Points on a hilly landscape, in no order, each with its height.
A ball rolls from a point to whichever of its 2 nearest points has the largest drop for the distance, and stops where none of them is lower. Distance is the straight distance between rows; heights are no part of it.
(499): [106 116 119 156  69  95  89 157 145 112 156 102  62 173  91 132 113 151
 137 156]  (h 53.9)
(1048): [149 124 127 130 123 184  97 113 137 167 101 106  80 164 142 120 148 186
 173  76]  (h 44.4)
(1014): [159  98 144 102  80 154 116  86 106 153  76 100 133 161 148 132  92 135
  88  95]  (h 67.2)
(430): [ 94 166 127 209 148  90 168 161 102 111 151 113 121 140  87  88 135 127
 115 166]  (h 40.0)
(515): [182 159 142 141 146 135 147 103 121 117 166 124  91  74  87 122 176 151
 151 103]  (h 49.3)
(558): [101 114 130  94 155 136 145  90 150  96 188 172 167  73 150 151 150 106
 150 125]  (h 73.0)
(858): [149  91 173 151  81 114 123 133  86 125  76  98 108 160 126 137 110 124
  78 158]  (h 57.8)
(216): [143  96 138 109  54 144 101  95 121 125  91  96  90 141 122 127  87 133
 116  97]  (h 71.6)
(1004): [126  99 115 137 122  50 164  83 133 180 173 122 122 143  88 117 118 122
 152  83]  (h 82.6)
(208): [100 158 109 146 132  65 183 127  97 141 102 124 135  86  84  82 155  81
 106 124]  (h 56.7)
(666): [120 147 110 132 134  77 160  93 147 126 163 150 153  82 112 135 121  78
 138  89]  (h 56.6)
(1079): [119 157 119 186 180 131 138 185 115 138 130 150 105 145  80 116 174 167
 144 142]  (h 47.9)
(37): [127  78 142 118 106 163 150 100 120 169  68 129 202 163 182 123 103 142
  83 131]  (h 16.9)
(251): [147 113 137  96 104 140 104 155 105  82 111 124 146 135 142 161  78 124
  83 149]  (h 49.5)
(66): [168 138 141 167 105 161  76 145 114 147 108 127  89 166 125 128 143 165
 134 128]  (h 73.1)
(716): [107 129 131 142 127 110  96 187 156  82 178 104  91 159 109 151 119 119
 107 141]  (h 40.7)
(577): [ 80 107 105 127  95 143 118 158 135 115 152 161 125 171 145 146  97 143
 141 126]  (h 52.4)
(195): [131 116 139  93 163 105 166  95 159 147 198 156 151  83 141 145 139 110
 173  97]  (h 75.0)
(1016): [139 115 164 114  75 111 116 152 113  99  67 109 129 156 147 148  98 106
  71 172]  (h 53.8)
(442): [107 103 130 124  85 144  82 124 143 112 145 111 120 178 160 161  88 140
 140 120]  (h 47.4)
(524): [183 170 159 137 140 145 117 124 117 119 134 138 107  74 106 145 176 150
 110 132]  (h 54.3)
(51): [137 152 113  96 195 182 109 134 133  99 128 178 169 114 171 148 143 167
 133 152]  (h 34.6)
(557): [179 118 124 115 141 127 133 152 124 178  42 124 143 165 135 129 124 158
  72 147]  (h 29.9)
(14): [ 81 114 150 181  91 140 127 164 103 126 180  95  78 170  89 103 111 174
 152 151]  (h 51.0)
(912): [153 103 177 151  74 144 109  91  99 152  92  47  94 126 114 112 142 153
 128  98]  (h 26.9)
(624): [ 75 140  87 110 151  98 148 131 139 127 149 157 199  85 126 118 125  51
 131 146]  (h 38.8)
(288): [156 210 124 151 197 122 130 160 166 149 147 145 101 113 113 122 173 127
 134 127]  (h 13.5)
(278): [107 130 128 137 141  43 180  98  90 139 105  80 135  84  74  82 169 110
 109 109]  (h 60.3)
(575): [124 124 137 154  68 154  94 124 127 160 138 132  73 159 124 131 134 155
 159 110]  (h 76.6)
(418): [164 115 149 135 107 159 104  98 115 162  87  83  97 128 130 119 144 161
 156  77]  (h 37.7)
(816): [130 145 128 132 134 152 100 137 133 171 122 150 109 176 172 132 132 167
 174  94]  (h 49.6)
(779): [163 123 140 129 174 117 113 120 123  88 152 131 117  89 108 173 167 118
 138  97]  (h 11.0)
(261): [149 145 101 130 147  79 188  77 131 192 128 137 124  88 104  84 160 100
 115  84]  (h 30.2)
(283): [127 164 111 124 170 130 126 142 140 125 136 184 135 101 125 139 164 109
 157 131]  (h 45.5)
(154): [143 131 179 186 117 160  90 161 106 118 116 109 100 140  97 156 148 149
  79 159]  (h 66.3)
(690): [139 151 122  80 160 166 101 133 126  77 146 175 163  97 140 152 123 111
 126 150]  (h 39.0)
(904): [171 135 129 103 154 162  95 148 134 153  55 142 162 160 167 142 135 161
  91 156]  (h 26.2)
(772): [ 97 116 141  89 124  44 169 103 114 140 110  78 139  88 108 101 146  92
 104  92]  (h 64.0)
(1008): [104 121 103 125 118  43 173  87 129 151 125 119 164  74 119 124 130  83
 133  91]  (h 60.8)
(313): [125 188 109 173 195 103 165 137 150 159 143 139 122 101  94 101 185 125
 129 130]  (h 18.8)
(981): [115 114 150 121 134 194 104 139 125 102 160 156 180 171 176 123 115 156
 139 165]  (h 17.5)
(419): [ 97 140 153 107 154 117 132 117 151  77 185 143 156  88 147 151 116  94
 151 168]  (h 70.9)
(412): [180  99 124 106 121 154 156  77 151 212  45 130 154 134 167 101 124 128
 115 113]  (h 17.2)
(943): [135 151 102 142 135 166  79 156 128 114 115 185 128 168 157 144 103 137
 160 131]  (h 53.1)
(683): [136  93 108 109 107  63 167  60 151 163 188 135 131 124 114 115 122  82
 172 105]  (h 80.0)
(49): [102 145 134 121 128 118  96 146 150  91 169 163 129 140 147 146 104  89
 154 181]  (h 68.5)
(204): [102 162 125 216 176 137 150 162 109 115 166 115 113 124  73  95 138 168
 122 160]  (h 43.9)
(197): [175  87 158 142  84 148 157  87  95 174  71  58 111 112 116 101 132 143
 105 103]  (h 12.1)
(212): [ 88 138 122 150 148  50 174 127 152 125 170  91 115  92  86 123 152  99
 115 127]  (h 39.7)
(565): [178 103 147 148 120 169 137  94 103 199  44  70 105 142 112 101 139 188
 101 114]  (h 23.4)
(720): [170 150  92 122 154 112 178  77 146 175 161 164 114  90 115 110 151 118
 153  87]  (h 36.0)
(262): [114  70 151  88  85 154  95 114 117 100 104 106 168 166 179 131  90 139
 110 188]  (h 19.1)
(734): [133 107 174 151  88 132  90 149 101 111 106  78 111 129 104 142 122 144
  92 183]  (h 62.5)
(399): [ 84 127 123 195 118 103 152 175 117 116 171 105  96 168 104  97 112 141
 151 158]  (h 45.4)
(829): [118  79 123  81  86 168 111  76 120 112 117  98 146 130 180 130  95 151
 139  86]  (h 36.2)
(542): [155 151 127 101 115 182 103 186 121 150 109 168 110 140 136 137 132 173
 147 122]  (h 58.8)
(126): [148 126 150  77 171 175  95 112 113  80 142 140 189  70 156 156 138 126
 115 149]  (h 43.2)
(58): [ 80 171 101 142 155 115 146 165 140 149 120 182 129 136 110 124 152 106
 124 134]  (h 49.7)
(941): [108 135 109 133 149  57 144 151 174  80 190 107  96 100 101 145 128  99
 131 132]  (h 46.0)
(789): [105 107 112 110 138  92 173  58 128 157 185 151 168  97 147 114 110 110
 175 109]  (h 77.3)
(167): [150 129 146 134 107 154  92 139  99 115 100 141 100 150 118 155 140 140
 104 135]  (h 70.0)
(462): [ 81 112 101 163 106  76 111 161 178 124 159  98  83 181 116 111  95 114
 125 160]  (h 59.6)
(693): [100 101 124  95  96 186  93 121 121 108 121 102 154 155 168 145  75 154
 134 111]  (h 42.2)
(320): [133 151 125 148 189  71 176 102 136 173 139 124 130 100  94 101 179  99
 134  91]  (h 24.7)
(658): [154 160  92 128 170 113 155 117 150 133 139 175 113  81 114 125 168 137
 158 105]  (h 41.3)
(879): [151 117 118 104 137 183 130 124 113 148  59 136 183 169 175 130  99 148
  99 159]  (h 22.3)
(923): [117  53 151  97  95 143 127 100 111 136  76  99 186 169 179 133  82 120
  95 157]  (h 23.3)
(87): [110 143 114 168 132 148 133 176 126 166 139 138  90 161 103 117 153 153
 149 138]  (h 51.3)
(771): [ 80 134 107 126 118 126 118 185 130  93 148 174 123 133 117 144 123 136
 149 128]  (h 56.4)
(361): [170 120 133 142 127 107 157  87 136 158 168 154  82  89  90 114 153 128
 154  88]  (h 42.4)
(225): [158 169 139 113 155 169  99 156 121 123 111 151 111  90 101 171 159 141
  99 122]  (h 58.0)
(293): [151 117 155  96 150 115 129 115 153  59 170 130 117  87 140 166 147 117
 139 109]  (h 22.1)
(791): [155 168  97 141 163 150 115 162 122 103 122 180 122 137 138 139 147 133
 162 140]  (h 49.4)
(379): [130  99 134  81 111 150 145  78 124 118  80  68 162  87 162 110 101 100
 129  86]  (h 16.1)
(672): [ 70 120  93 114 129  86 114 174 172 100 156 136 109 181 141 127  85  98
 132 161]  (h 63.3)
(485): [ 97 162  88 107 168 112 177 121 130 139 119 159 175  80 149 112 141  86
 130 114]  (h 43.1)
(317): [147 124 146 123 143 112  98 167 132  67 145 131 104 137 115 167 132 117
 117 144]  (h 33.4)
(962): [119  85 134 148 116  35 182  72 133 152 154  99 115  93  84  96 143 116
 130  92]  (h 85.3)
(109): [ 82 161 118 134 129  71 159 164 136 136 112 162 144 115 100 102 152  69
 105 140]  (h 52.9)
(88): [ 80 124 102 129 152 192 117 145 129  82 182 161 192 151 158 107 102 142
 128 175]  (h 23.0)
(916): [162 119 134  86  99 176 109 111 118 165  76 110 137 146 176 127 102 163
 135  99]  (h 63.9)
(907): [142 122 148 125  48 145  98  97 116 114 136  96  54 143 121 118 124 149
 150  98]  (h 77.5)
(182): [115 156 121 140 109 154 125 196 109 136 134 161 103 142 104 141 132 139
 150 124]  (h 55.0)
(1034): [142  88 129 133 103 135 145 117 125 187  50 125 153 163 178 116 123 125
 102 119]  (h 10.5)
(405): [116 134 122 117 126 171  91 152 110  74 126 141 140 122 153 148  97 130
 118 152]  (h 44.5)
(974): [ 53 151  68 132 150 117 147 142 130 121 147 153 187 129 134 107  94  84
 130 157]  (h 33.8)
(416): [116 148 141 184 154  96 152 135 135 103 176 116 116  86  83 121 160 125
 135 136]  (h 32.8)
(776): [128  99 126 121  82 102  85 172 167  98 162  92  71 166 121 152  91 149
 116 151]  (h 47.7)
(578): [130 107 149 111 114 198  97 115 110  89 117 133 195 160 186 129 111 132
 107 188]  (h 10.9)
(521): [ 86 150  92 130 172 147 132 146 132  89 184 155 190 129 148 119  97  97
 144 158]  (h 28.5)
(373): [166 122 144 150 105 148 131 138 114 199  46 117 118 165 110 124 143 161
  75 123]  (h 29.6)
(714): [159  90 125 117  95 124 165  86 123 160  54  77 156 111 152 122 110 107
 123  77]  (h 26.3)
(657): [161 145 133  84  96 201 109 155 131 159  81 139 125 164 171 127 111 187
 122 119]  (h 61.5)
(359): [122 145 115 120 142  87 143 124 141  92 175 135 122  70  97 159 115  79
 144 117]  (h 52.0)
(181): [172 149 129  94 183 170  88 145 126 111  82 159 143 135 152 148 145 154
 118 165]  (h 30.4)
(1040): [132 155 149 151 177 124 103 138 119  91 176 131  97 108  93 143 145 114
 123 134]  (h 23.8)
(873): [ 85 144 110 116 152  77 128 153 158  92 166 151 125 140 142 129 106  61
 144 162]  (h 66.1)
(885): [140  92 152  69  92 145 125  63 136 103 102  66 117 105 149 121 109 120
 155  84]  (h 26.4)

For each start below, name the point where the ball stops.
(1004): (779)
(216): (430)
(485): (578)
(771): (379)
(126): (1034)
(873): (779)
(1008): (779)

Call two points neighbours if one is among the 2 nearest of the other. Go from one point of each pair to the other, from neighbour to neighbour, staying as low as possible. Name the highest point that can't be avoided.
(197) / (430): (771)
(1034) / (578): (923)
(430) / (779): (499)
(578) / (379): (714)
